Points on a hilly landscape, in no order, each with its height.
A ball rolls from a point to the lowest of its 2 nearest points, and stops where none of them is lower. Distance is the straight distance between rows; heights are no part of it.
zome: [142 150 137 162 190  95 191 101 150  97 110 127 146 148 120 118 113 151
 103 105 181 139 154 124]  (h 430)
fuzu: [175 189 134  95 162 104 128  70 102 161  76  96 113 172  77 141 135 104
 107 157 145 130 153 107]  (h 611)
zep: [152 144 102  80 176 149  78 127 175 155  99 109  95 169 111 145 108 100
 175 105 157 179 148 109]  (h 810)
rufib: [ 94 116  93 122 136  98 156 115 112  86 120 127 102 125 137 153 143 101
  96 155 143 111 168 170]  (h 579)
Kisa: [140 120 112 117  98 170  93 161 200 139 153 174 151  85 144 146 125 163
 112 101 106 110 158 139]  (h 158)
nur: [119 112 119 117 141 146 137  86  75  87  81 115 109 151 135  96 116 101
 144 178 131 123 114 152]  (h 687)
gako: [133 142 181 175 188 123 178 150 142 108 124 141 177 120 124 119 110 146
 104  74 180 177 123 125]  (h 369)
Bosop: [147 125 152 123 126 160 126  91  48 102  73 118 141 120 120 125 179 118
 116 174 122 146 128 148]  (h 664)
moput: [122  88 137 146  81 160 119 144 185 152 148 142  67 153 156 159 155 134
 205 122 108 165 158 156]  (h 282)
nuru: [ 96 120  83  89 121  91 121 157  97 130 142 118 164  83 122 119 104 116
  63 122 118  82  89 124]  (h 263)
divuf: [ 85 147 150 161 132  66 209 129  98  99 153 135 116 109 100 107 111 149
 132 158 107  88 120  99]  (h 130)
paz: [124 126 114 114 124 114 175 110 149 121 141 161  97 135 146 116 128 149
 118 180  98  57 170 125]  (h 572)
fibuz: [185 170 159 109 173 144 159  91 142 161 134 138 183 141 117 142 163 123
  51 141 128 112 177 148]  (h 629)
Favi: [104 177 151  74 141 139 112 154  79 126 167 120 164 143 124 151 158  64
 115 151 120 155 165 154]  (h 326)
vavi: [178 123 140 170 171 118  97 121 115 127  82 135 118 138 102 138 162 157
 144 108 155 137 122 139]  (h 529)
duvuz: [123 101 117 137  84 132 101 198 184 168 141 157  90 102 142 161 134 153
 151 107 111 105 188 146]  (h 310)
salo: [103 113 125 176 165 141 122 119 109  52 113 161 106  85 126 139 139 133
 131 184 131 106 148 149]  (h 514)
Bonib: [135 165  97 156 190  49 163  97 124 113  94 119 120 170 101 139 103 153
 119 106 170 110 170 110]  (h 496)
Kas: [128  85 140 171 127 159 114 126 136 116 139 110 171 117 150  68 125 162
 125  72 129 154  71 101]  (h 347)
devev: [162 185 111  74 135 121 129  92 107 139  89  90  65 138 103 162 194 130
 135 189 115 103 154 137]  (h 381)
Digag: [129 151 135 125 154  74 134 159  95 132 148 145 122 130  86 135 135 136
 165 111 112 117 144 115]  (h 296)
fulo: [108 151 125 129 167 100 174 189 164 122 184 163 131  97 126 139  82 129
  97 107 149 130 151 119]  (h 331)
Vemu: [174 149 152  80 145 142 111  94 135 188 132 121 182 178 121 147 159 100
  47 104 136 134 148 138]  (h 657)
mor: [133  85 122 192 140 110  77 147 147 113 130 139  99 110 126 144 161 161
 161 100 145 132 107 150]  (h 454)
delet: [156 159 101  80 123 100 120 110 113 137 106 132  93 129 113 158 172 143
 102 169  99  57 183 140]  (h 401)
Gilol: [148 167 149 152 128  76 164 159 125 150 146 155 108 101  76 136 160 187
 154 118  92  83 140  98]  (h 222)
Mun: [140 130 124 120 170 173  95  89 154 117 115 129 107 193 137 114  84 103
 185 124 151 193 132 116]  (h 767)
gugik: [162 100 142 182 165 147 131  76 140 111  92 124 171 152 147  79 112 151
  89  86 144 142 100  97]  (h 294)
Sus: [135 151 156 151 117 136 104 155  95 123 151 142 125  91  68 180 165 122
 150 160 107 163 131 135]  (h 546)
fida: [143  87  67 103 140 146  64 102 147 143  80  85  83 158 134 101  95 122
 169 102 169 154  90 119]  (h 809)
luvis: [111 182 126  67 114  75 148 145  84 143 126  95  59 129 111 169 198 111
 158 174 112  86 166 133]  (h 284)
bubav: [ 72 105 142 169  71 113 141 135 142 128 166  82 140 132 165  98 121 125
 143 104 104 143  75  87]  (h 442)
doso: [115 104 147 152 115 167 115 130  71  80 116 106 201 127 147  65 115 105
 124 151 134 152  91 112]  (h 190)
niz: [119 124 118 127 153 183 153 147 134 107 144 157 209  97 151 114  90 118
  65 141 159 138 137 146]  (h 181)
kare: [120 187 138  77 102 105 110 158  87 142 178 125  96 113 107 192 162 106
 137 178  96 105 173 151]  (h 110)
Gudo: [169 137 130  72  84 105 114 106 120 186 102 141 102 147 139 134 159 118
  93 129 106  53 139 123]  (h 332)
nimuz: [107 104 123 165 161 138 125 154 133  90 160 144 143 105 131 110  87 155
 157 120 118 103 118  99]  (h 302)
Ruvo: [ 88 111 132 124  75 138 151 141 168 123 180 132 153 131 166 118 114 104
 115 117  96 143 111 126]  (h 480)
Tunus: [108 143 130 142 117 202 120 138 149 121 171 167 211 105 165  92  85 125
 108 117 132 164 119 144]  (h 123)
Rol: [113 130 143 121 161 111 150 115 122 117  91  77  57 145  94 134 181 110
 209 154 168 137 102 145]  (h 634)
Fumo: [173 147 131 125 161 104 122 112 114 147  81  95  64 129  80 148 171 159
 181 127 152 123 103 111]  (h 583)
dol: [104  84  93 156  94 173  92 127 137  91 125 130 151  61 135 124 121 156
  96 149 127 116  77 143]  (h 440)
Buzu: [143 112 110 144 140 133  97 136 155 141 137 138 138 132 140  94  96 158
 157  91  97 111 132  87]  (h 350)
finas: [134 142 152 116 124 162  80 146 123 130 145 104 123 112 102 145 146 114
 229 116 129 212  90 120]  (h 649)
supop: [ 89 115 151 172 102 111 163 125 116  78 151 123 102 100 120 142 128 131
 123 176  83 116  97 122]  (h 213)
padi: [ 95 119 118 139 111  91 116 146  47 121 145  91 125 112  99  87 105 143
 172 147 103 113  72  87]  (h 210)
fim: [169 145 163  75  83 120 107  98 168 225 108 110 104 188 143 150 133 119
  97  85 132 138 132 118]  (h 360)
bes: [ 73  87  99 153 145 132 120 128 169  90 137 118 151 130 171 123  85 102
 118  96 150 174 130 154]  (h 802)
Nufot: [134 104 188 201 107 156 105 102 122 112 115 153 103 102 112 140 207 151
 165 154 114 147  77 141]  (h 479)
kimel: [112 108 148 103  57 126 144 114  89 151 135 111 123 119 151 100 167 138
 145 141  78 119  71 123]  (h 729)
kuv: [110 114 133 114  73 121 149 108  72 134 117 130 156  97 119 121 175 129
  73 168  88 103  74 137]  (h 745)
Nilub: [143 115 147  90 106 134 119 137 176 172 131 122 107 179 149 153 124 114
 151  86 126 169 139 138]  (h 269)
nen: [ 89 151 105 104  79 170  69 129 119 125 176 128 140 127 150  91  96  97
 197 126 100 148 119 135]  (h 713)
Fatuz: [138 153 147 105 170  98 189 155 166 149 177 163 173 130 131 158 126 119
  76  94 145 122 169 135]  (h 408)
Gepo: [ 68  94  96 185  87  66 145 143 123  87 151  77 101 104 124 137 101 115
 147 161 111 102  88 131]  (h 299)
gikip: [ 97 137 113  94 113 122 184 129 127 125 150 145 151  81 151 117 109 131
  46 142 126  60  95 129]  (h 313)
dokit: [154 101  85  84 112 150  93  94 157 148 119 155 138 154 145 132 117 127
  84 134 119 112 144 152]  (h 712)
lepag: [ 95 117 119 149 124 122 115 147  34  87 125  98 170 103 123  98  86 110
 132 158 127 137  91  95]  (h 141)
mukag: [189 109 111 123  98 154  75 125 162 183 114 152 145 128 129 122 112 167
 118  81 110 108 121 100]  (h 412)
Munu: [175 165 149 123 162 106 160  80  71 106  74 104 127 152 104 128 173 109
 108 159 153 144 153 156]  (h 644)
Zeme: [102 185 139  49 148 100 117 161  89 148 189 141 130 150 113 173 132  64
 142 143 118 108 190 134]  (h 295)
Gegu: [137 138 195 182 104 140 137 135 124 129 155 176 108  87 100 154 174 153
 148 163  92 156 108 131]  (h 509)
kole: [ 97 118  96  80  74 149  89 132 141 140 151 104 121 165 175  94  85 100
 176  83 113 124  97  99]  (h 739)
vive: [106 145 109 106 140  65 135 164  60 137 128 102 142 126  90  98 115 113
 143 110 127 116  96  90]  (h 280)
Gulip: [140  90  90 109 117 144 105  84 155 147 116  76 104 185 168  83  85 111
 172  99 132 146 112  88]  (h 772)
lar: [108 166 144 112 141  84 215 123 184 115 155 149 140 168 149 139 120 120
  87  92 145 140 164 156]  (h 461)
Kugam: [122 146 163 166 168 135 114 161  75  68 106 115 103 121  98 167 148  85
 184 176 161 176 141 140]  (h 385)
Vik: [116 133 140 130 104  85 212  97 110 134 126 131 138 131 138  78 135 162
 106 131  90  71 108 106]  (h 207)
Nenon: [154 109 137 129 135 160 132  88 102 129 114 118 187 158 133  79 111 110
 105 118 135 146  97 128]  (h 240)
Poked: [102 126  94 117 143  89 179 135 181 100 132 152 108 129 151 161 134 115
  79 108 164 107 189 162]  (h 521)
tabog: [135 131 115  71 116 158 117  98 125 135 112 141 158 157 150 141 142  85
  59 121 134 139 160 172]  (h 685)
getu: [135 127 185 189 128 163 110 129  85  90 100 136 131 121 111 154 181 118
 156 162 148 185 112 172]  (h 441)
dudi: [153 157 125 127 168  85 129  92 142 170  86 117 111 181  91 127 105 133
  96 119 165 134 159  92]  (h 565)
dudar: [119 136 138 134 157 130 212 115 138 104 149 146 169  98 143  94 116 136
  73 135 142 118 121 141]  (h 241)
Ziled: [128 120 169 186 147 173 148 132  84  57 103 156 167  79 129 114 135 136
 111 181 146 111 115 123]  (h 494)
tun: [145 133 127 111  96  71 170  78 131 176  97 123 113 169 142 105 127 129
  87 128 104  59 120 121]  (h 268)
fipor: [146 138 121 113 139 185 125 150 184 131 188 180 176 108 135 121  89 138
 131 116 121 132 151 122]  (h 28)
Peta: [116 118 111 142 135 136 146 132 121  88 148 187 105  68 118 131 128 175
 114 186 100  68 156 128]  (h 541)
tep: [149 130 141 170 106  87 173 161 154 165 124 143 118  84 115 118 133 212
 143  90 117  66 108  92]  (h 150)
Zino: [136  95 129 116 104 133 140  86 108 124 105 109 107 153 146  88 145 136
 134 147  98 104 109 131]  (h 710)
gasab: [157 150 155 111 144 122 171  85 149 142 133 170 124 155 117 133 158 147
 101 153  97 107 187 132]  (h 602)
bop: [ 69  85  73 168 111 127  98 151 128  90 151 113 120  88 127 147  80 119
 126 154 122 113  97 132]  (h 376)
Lop: [141  94 137 156 111 125 131 119 179 128 124 141  72 147 146 131 161 161
 173 120 132 114 136 144]  (h 374)
Nub: [128 136 170 185 157 102 158 160 155 125 133 142 137  79 115 129 141 179
 121  82 162 159  94 113]  (h 300)
tiken: [156 144  97 103 176 161  72 156 125 127 109 115  93 124 113 170 147 111
 166 114 170 170 157 147]  (h 861)
Reme: [ 99 144 137 108 138 122 140 163 106 102 138 136 177 109 122 159 125  82
  73 147 134 158 157 148]  (h 257)
bur: [124  82 109 115 118 150 109 132 145 131 121 111 170 139 161 112 106  99
  88  71 149 180 120 162]  (h 780)
pigu: [167 114 151 114  93 115 134  78 188 211 101 143 104 180 155 136 122 144
  73 114 128 110 167 109]  (h 421)
dup: [141 105  68 112 161 146  67 120 114 115  97 112 107 132 112 131 105 119
 164 117 148 125 123 141]  (h 844)
vorob: [ 94 136 120 166 184 123 160 170 125  87 168 142 164  79 136 116  59 146
 111 119 159 135 103 106]  (h 247)
lapi: [117 127 104 112 164 135 126  96 122  95 103  93  81 183 131  99 102  94
 179 150 151 143 151 118]  (h 725)
sufa: [168 102 131 107  73 149 105 109 174 206  98 144 102 151 153 125  84 166
 101 118 110  80 144  89]  (h 464)
Nelu: [ 98  86 127 165 157 172 120 111 121  68 126 114 151 151 169  91  93  90
 160 118 154 169 132 140]  (h 817)
dur: [179 170 157  68 109 126  97  89 153 212 108 126  88 163 130 151 128 124
  94 170 119  83 169  94]  (h 397)
buv: [162 131 166 164 119  95 162 137 150 169 124 127 148 108 120 100 141 188
 112  62 120 127  78  92]  (h 220)
fogub: [118 163 119  90  67 172  62 132 124 143 146 138 120 108 123 123 141 127
 202 136 111 162  90 124]  (h 686)
dizu: [173  94  90 110 138 160  71  96 160 145  94 136 162 155 141 129 104 127
  69  79 147 155 143 143]  (h 746)
nebu: [114 134  81 121 175 103 147 177 102 113 152 126 191  92 110 111  78 134
  78 111 147  96 126 116]  (h 153)
nel: [115 116 137 193 107 194 110 131 105  82 126 146 174  69 114 133 111 138
 118 179 112 146  92 135]  (h 477)
mudo: [109 103  90 129 100 121  97 209 147 166 120 113  70 131 135 142 106 124
 191 116 129  89 143 146]  (h 439)
Seto: [112 115 110  76 105 111 124 164 151 159 116 117  69 158 166 137 118 106
 162 109 121 113 149 156]  (h 373)
sotob: [ 95  96 122 194  87 149  96 149 155 111 166  94 158  92 148 112 107 150
 156 100 111 156  66  98]  (h 396)
vuk: [130 100 122 112 100 150 114 142 168 159 117  95  69 163 147 164 166 107
 186  87 151 181 123 178]  (h 88)
konel: [111 149 146 143 153 106 140 156  65  99 116 110 153 120 106 149 131  79
 128 154 141 175 132 138]  (h 320)
nemu: [134 149 139 127 116 163  69 183 133 149 155 132 125 112  99 172 170 126
 178 112 108 196 138 146]  (h 601)

For each start below, name the point where the ball stops.
fogub => Reme
paz => divuf
Rol => vuk
Munu => tep
bubav => lepag
bes => divuf

Call two points neighbours if one is among the 2 nearest of the other. Go from one point of each pair to the other, from neighbour to neighbour, staying as low as possible. Name the highest point that can't be avoided.
Reme and divuf => delet
fipor and nebu => gikip
vuk and nebu => mudo
lepag and tep => Digag
Reme and kare => Favi
